Each row is a point on a landscape with many valleys, with its height.
From any point a ball takes the steepest step (drop divided by distance) to one of its 2 nearest points. It stops when none of these is lower. Distance is the straight distance between rows; heights are no part of it.
Q_355 (h 55.6): [154 143 117 173 110 142 190  48 100  95 127 169 108 152 133  96 160 174
 130 122 143 103 141]
Q_707 (h 18.7): [127 190  97 145  85 111 136  85 148 147 117 146 177 132 105 144 112 132
  65 195  99 154 139]
Q_942 (h 93.1): [145  94 138 150 102 156 139 152  89  55 166  87 137 142 167 108 113 153
 135 130 114 125 153]
Q_555 (h 33.5): [175 118  82 114 150 167 110 115  99  96 181 133 125 148 137 142 112 119
  89 106 149  70 135]
Q_726 (h 60.3): [202  80 134 132 147 116  94 114 107 140 113 103  94 172 142 152 107 113
  82 135 164 139 145]
Q_521 (h 64.3): [165  78 191 126 160 182  99 125  77 103  97 127 106 159 147  90 135 133
 138 132 145 105 156]
Q_437 (h 43.1): [158 174 116 115 126 110 167  80 144 135 102 124 138 171  93 139 125 204
  59 127 132 122 177]
Q_386 (h 51.9): [ 82  76  78 150 100 153  98 137 149 141 161 141 161  93 146  61 106 142
 163 122  88 130  99]
Q_52 (h 49.5): [101 193 180 128 163 132 148 133 107 170  87  83 104 125  93 125 125  74
 162 124 150 132 116]
Q_835 (h 83.1): [114 104 152 126  91 107 151 162 150 102 142 101 134 104 159 132 166 161
 120 139 109 170 157]
Q_29 (h 41.9): [105  76 103  87 135 164  90 145 155  82 134 153 190 127 150 120  85 110
 199  98 146 113 135]
Q_580 (h 43.9): [155 144 146 141 170 108 139 156  98 184  94 143 111 115 144 169 165  89
 124 130 145 165  88]
Q_5 (h 9.8): [133  74 150  72 167 159 115 137 118  61 143 126 112 120 179 137  98  81
 190 126 143  88 156]
Q_560 (h 55.8): [167 130 136 153 146 127 118 109  84 114 119 122 130 147 115 108 148 161
  93 125 131 118 125]
Q_535 (h 28.7): [172 157  67 117 154 175 155  74 123  76 190 123 140 173 128 125 107 156
  75 106 123  65 165]
Q_174 (h 73.6): [147 109  99 132 100 125 116 117 125 136 140 159 112 140 127 160 137 175
 117 122 161 135 119]
Q_710 (h 60.8): [119 142 119 128 107 174 109 117  87  56 137 140 160 126 112  99 132 152
 128 125  91  81 155]
Q_215 (h 63.3): [ 68 117 121 127 101 169 110 121  95  72 140 126 152  88 158 111 109 156
 153 155  75  87 142]
Q_862 (h 25.7): [ 83 122 164  95 111 108 112 140 202 125 129 125 191  83 126 152 129 101
 151 131 145 169  86]
Q_13 (h 47.5): [178 172  83 126  89 115 153  75 139 119 113 156 145 165 124 125 120 190
  68 147 112 120 141]
Q_982 (h 87.6): [113  63 180 147 157 145 119 169 128 135 124  96  71 113 189 112 147 133
 131 152 125 148 109]
Q_513 (h 24.7): [ 92 220 164 104 134 111 207  28 161 131 138 123 162 178 123 151 107 121
 147 107 129 121 186]
Q_660 (h 30.4): [121 126 141 167 171 154 131  51  96 128 110 151  81 131 120  94 143 185
 121 120 131  76 118]
Q_694 (h 67.4): [141 104 124 105 178 100  63 177 152 175 110 111 129 138 152 161 121 111
 115 132 121 169 138]
Q_380 (h 68.3): [164  85 187 132 164 149 101 139  90 151  59 127 108 145 159 114 145 119
 103 144 122 151 137]
Q_605 (h 58.5): [ 98 141 136 130 124 105 145 170 136 168  99 135  71  89  82 101 150 115
 119 120 121 114  91]
Q_445 (h 38.4): [152  76 103  98 148 148  83 130 109  82 192 128 117 114 174 146 105 107
 124 119 157 104 127]
Q_247 (h 58.4): [114 136 114 155 116 141 105 137  75 104 118 147 127 116 131  96 152 169
 128 125 105 116 112]
Q_167 (h 49.9): [157 165 173 171 115 120 203 101 109 144 112 123 114 127  95 131 178 152
 133 137 133 146 125]
Q_801 (h 56.4): [163 107 102 139 137  91 117 117 127 139 147  93 116 178  98 136 102 131
  71 106 158 133 136]
Q_708 (h 55.9): [ 74  86  90 149  99 165 111 157 144 144 151 184 116 109 121  56 113 119
 157 102  87  95  87]
Q_186 (h 55.0): [127  89 106 108 141 160  84 160 113  66 155 156 171 144 139  92 113  99
 141 105 119  89 142]
Q_412 (h 26.4): [ 44 162 136 105  63 130 137 160 161 135 140 121 163 100 111 149 129  92
 186 125 113 141 130]
Q_685 (h 73.4): [118  78 116  87 162  87  57 162 183 154 125 122 148 129 152 128 112 143
 149 126 146 179 126]
Q_38 (h 49.3): [150 169 181 134 148 120 173  92 138 142 131  85 134 143  61 164 123 109
 123 129 165 133 141]
Q_41 (h 35.0): [113 108 128  93  92  91 115 143 194 130 152 104 185 115 119 175 107 108
 122 116 156 196 104]
Q_461 (h 31.5): [122 218 153 117 148 112 208  58 168 152 129 109 162 155  75 177 133 154
 117 117 134 117 185]
Q_584 (h 35.8): [162 187  79 162 143  69 144  86 125 165 143 110 135 132  96 139 133 122
 104 125 133 134 114]
Q_964 (h 89.5): [110  48 197 136 148 154 133 167 121  81 129  92  68 120 189  77 126 131
 175 147 130 113 133]
Q_876 (h 61.8): [218  72 169 142 158 192 112 100  90 125 114  96  91 184 145 114 112 125
 129 148 135 108 154]
Q_574 (h 66.9): [137  71  96  89  77 140  66 137 168 110 132 173 181 116 148  95 128 173
 158 120 125 151 109]
Q_499 (h 27.1): [ 94 113 127 167 169 179 108  94  94 115 135 125 100 123 115 106 111 133
 114 114 107  59 118]
Q_770 (h 19.6): [111 131 101 128  63 143 115 153 149 117 145 159 172 128 134 103 143 140
  95 190  60 162 167]
Q_498 (h 59.7): [102 161 126 192 103 130 186 120 111 137 108 151  76 117 132  69 138 153
 110 127  99 106  81]
Q_482 (h 35.7): [ 80  70 117  87 143 161 114 151 157  78 146 168 124  80 177  84 112 127
 193 112 141  87  85]
Q_931 (h 13.7): [125 147  87 151  94 155 106  98 136 115 133 167 169 126 117 120 132 156
  71 184  89 121 140]
Q_974 (h 41.6): [191 179 110 136 164  85 178  73 121 136 152 114 126 167 109 121 151 153
 103 111 160 144 121]
Q_377 (h 42.7): [104  65 123 104 158 146 103 163 118  97 120 147  90  97 190  84 123 108
 176 126 128 106  93]
Q_122 (h 62.2): [103  98 112 114 103 119  85 155 129 116 107 155 156 109 149  94 137 181
 143 126 112 139 100]
Q_392 (h 47.3): [142 104 120 150 167 134 115 143 109 186 116 150  83 125 147 148 130  74
 111 122 136 136  88]
Q_344 (h 50.0): [156 126  99  88 131  91  80 153 154 128 151  90 161 139 131 132 116 157
  91 124 137 160 124]
Q_845 (h 46.9): [102  82  81 161 105 126  76 124 131 100 183 129 146 111 131  87 125 126
 114 124 104 122 108]
Q_465 (h 58.7): [100 108 108 136 110 126 113 151 141 138 133 166  86  94 115  69 135 120
 119 100 109 106  76]
Q_494 (h 62.7): [113 116 107 124  98 172 125 135 116  48 162 155 203 115 128  99  97  97
 147 124  93  90 147]
Q_693 (h 37.4): [131 193 136 127 170 102 155  63 159 165 122  98 147 143  90 144 133 185
  90 113 110 133 174]
Q_229 (h 19.4): [145  86 159 102 179 171 111 137 100  94 147  98 126 116 133 174  98  96
 182 132 131  46 169]
Q_315 (h 58.0): [158 159 101 101 112  80 124 173 131 129 108  93 155 156  88 133 115 146
  92 113 127 143 145]
Q_557 (h 19.1): [ 69 156 131 114  73 113 130 159 153 158 120 133 184  99 115 159 120 124
 152 163  72 167 140]
Q_384 (h 85.6): [ 99  94 159 122 151 107 121 181 153 123 136 107 100 106 185 134 159 152
 140 144 119 166 134]
Q_954 (h 52.1): [171 174  83 131 115 110 173  41 123  94 131 192 144 154 130  99 135 163
 106 141 130 113 140]
Q_995 (h 29.6): [123 167 160 105 103 105 112 134 135 109 126  97 168 118 100 186 120  83
 126 112 166 141 104]
Q_98 (h 18.4): [159 138  87 129  81 158 107 117 119  98 176 126 160 122 139 129 116 164
  65 142  97 102 133]
Q_418 (h 67.3): [120 116 116 136 122 102 112 164 131 137 101 137 161 122 125 122 139 130
 126 116 122 158  99]
Q_84 (h 39.0): [148 159 144 102 163 104 115 153 107 149 112 105 144 121 127 182 130  76
 125 137 160 150  99]
Q_55 (h 49.2): [141  79 107  99 162 142  89 157 125 148 123 151  72  92 213 117 135  83
 159 152 129 131 113]
Q_47 (h 53.9): [116  67 140  93 155 134 122 159 154 170  99 146  26  92 219 129 131  95
 149 145 115 136 106]
Q_424 (h 23.3): [143 152  56 136  94 179 128  92 126  90 167 131 154 177 137 124  98 172
  82 120 109  90 154]
Q_899 (h 10.8): [ 86 128 172 110 132  83 127 171 148  97 120  98 153  83 141 152 143  92
 132 124 131 177  94]
Q_328 (h 42.9): [124  83 115 122 118 142  98 125 141  72 193 129 139  94 161 124 125 140
 109 140 127 114 119]
Q_619 (h 25.4): [ 79  84 125  85 160 155 124 146 157  62 131 147 141 106 175 128  93  87
 212 120 156  90 115]
Q_990 (h 65.4): [152 199 117 112 111  89 156 139 142 127  87 126 155 175  59 122 121 109
 105 115 135 157 150]
Q_565 (h 45.0): [139 165 182 101 153 128 122 140 105 175  76  66 112 100 125 170 125  43
 151 145 145 141 125]
Q_80 (h 91.0): [151  65 172 131 138 172 129 150 101  77 169  97 100 110 175 100 132 136
 184 134 122 107 154]
Q_723 (h 33.6): [103 132 102 182 134 118 122  67 127 161 121 152 104 130 118 139 155 186
 108 117 118 104 115]
Q_479 (h 75.7): [125 135 102 144  49 112 143 115 150 149 136 151 129 140 107 181 113 177
 101 152 129 149 138]
Q_397 (h 62.3): [154  95 112 115 165 104  74 176 109 147 134 101 105 140 163 146 130 139
 132 133 127 134 160]
Q_202 (h 34.0): [ 33 156 144 113  80 104 138 177 165 158 116  98 112  77  96 126 101  91
 163 123 115 118 103]
Q_772 (h 70.3): [146 118 164 116 137  92 163 201 133 158 127 129  99 138 127 170 166  72
 159 125 140 162 148]
Q_459 (h 56.1): [ 97 148 118 172 156 116 143 141 119 183 105 138  78 135  98 103 146 133
 134 126 126 128 114]
Q_86 (h 71.1): [151  92  69 118  65 150  97 125 118 104 159 175 159 129 148 134 125 162
 134 121 144 123 112]
Q_583 (h 52.7): [151 118 161 135 133  99 136 124 133 147 140  75 107 135  76 167 125 102
  95 125 153 149 156]
Q_512 (h 68.2): [122 131 181 129 147 131 170 198 131 173 102 109  75 111 132 142 149  80
 168 132 145 154 112]
Q_468 (h 9.4): [109 173 105 127  52 105 111 125 157 161 114 133 194 124  96 173  88 127
 114 188 110 162 147]
Q_576 (h 52.6): [149 171 127 159  95 109 153 104  99 129 120 112 140 116  95 127 147 185
  96 142 106 143 133]
Q_374 (h 61.4): [ 72 143 102 206 116 159 156 103 124 141 133 185 109 148 129  67 135 155
 125 123  88 116 107]
Q_243 (h 59.0): [215 119 153 145 182 152 115  97  95 143 107 112 113 190 123 122 137 149
  87 121 153 130 153]
Q_272 (h 45.8): [207 163 156 125 169 110 192  82 132 146 127  86 112 167  79 148 136 125
  97 114 170 150 139]
Q_882 (h 43.4): [150 105  80 107  94 110  97 152 182 159 156 107 191 131 114 144  92 164
 105 114 144 183 102]
Q_341 (h 74.9): [ 86 183 153 117 117 109 124 145 139 152  74 137 162 114  65 141 143 103
 139 106 132 132 112]
Q_755 (h 57.8): [117 167 122 177 121 121 205  50 110 137 114 170  98 122 132  96 165 171
 118 144 110 122  99]
Q_279 (h 63.2): [ 87 136 108 186 104 166 156  60 122 107 144 183 119 152 130  92 121 134
 124 131  93  94 155]
Q_991 (h 65.0): [ 88 128 155  95 112 104 150 199 137 152 104 117  80  97 146 144 117  68
 189 125 156 140  88]
Q_686 (h 15.4): [ 83 229 154 115 152 112 179  29 131 127 142 122 151 146 100 144 107 106
 160  98 157 108 136]
Q_232 (h 53.5): [114 156 140 147 169  97 127 130 103 182  98 103 109 145  85 127 135 111
 140 123 131 138 152]
Q_528 (h 47.1): [162 172 159 157 146 112 178 139 109 151  97 134 113 130 115 160 169 105
 151 118 174 148  98]
Q_536 (h 59.6): [ 99  91 166  88 146  93 121 181 166 154  81 136  65  86 165 128 126 104
 145 137 148 146  84]
Q_585 (h 56.7): [146  91  74 110 130 114  65 153 121 121 151 117 127 156 144 107 119 166
 115 101 132 124 150]
Q_366 (h 50.4): [159  72 124 138 151 164  96 141  86 150 129 141  63 117 182 142 137  91
 133 137 135 113 131]
Q_142 (h 72.7): [113 157 166 111 127 128 147 171 139 144 156 104 132 119 103 166 145  56
 155 116 129 139 159]
Q_577 (h 80.5): [123 136 171 125  70 110 172 168 129 117 131 114 136 103 106 159 148 128
 130 144 125 171 138]
Q_525 (h 70.8): [135 172 102 130 116  99 131 132 136 153  79 156 175 135  68 111 144 119
 117 119 119 137 100]
Q_917 (h 27.0): [120 207 105 138 155  79 171  68 132 152 134 126 150 140  91 156 122 106
 154  98 152 136 114]
Q_570 (h 71.6): [176 120 172 136 180 134 121 136 111 182  58 120  77 154 120 133 148  86
 117 141 125 154 151]
Q_422 (h 23.9): [108  91 134 124 167 179  98 118 100 100 158 130 104 112 118 121 119 105
 141 105 125  50 156]
Q_395 (h 77.9): [124 160 129 150  68 123 171 135 135 146 119 147 140 126  91 182 144 137
 129 133 138 161 133]

Where does a ball stop that starts at each point below?
Q_964 => Q_122
Q_990 => Q_899
Q_726 => Q_686
Q_694 => Q_899
Q_498 => Q_686
Q_708 => Q_931
Q_279 => Q_686
Q_942 => Q_931
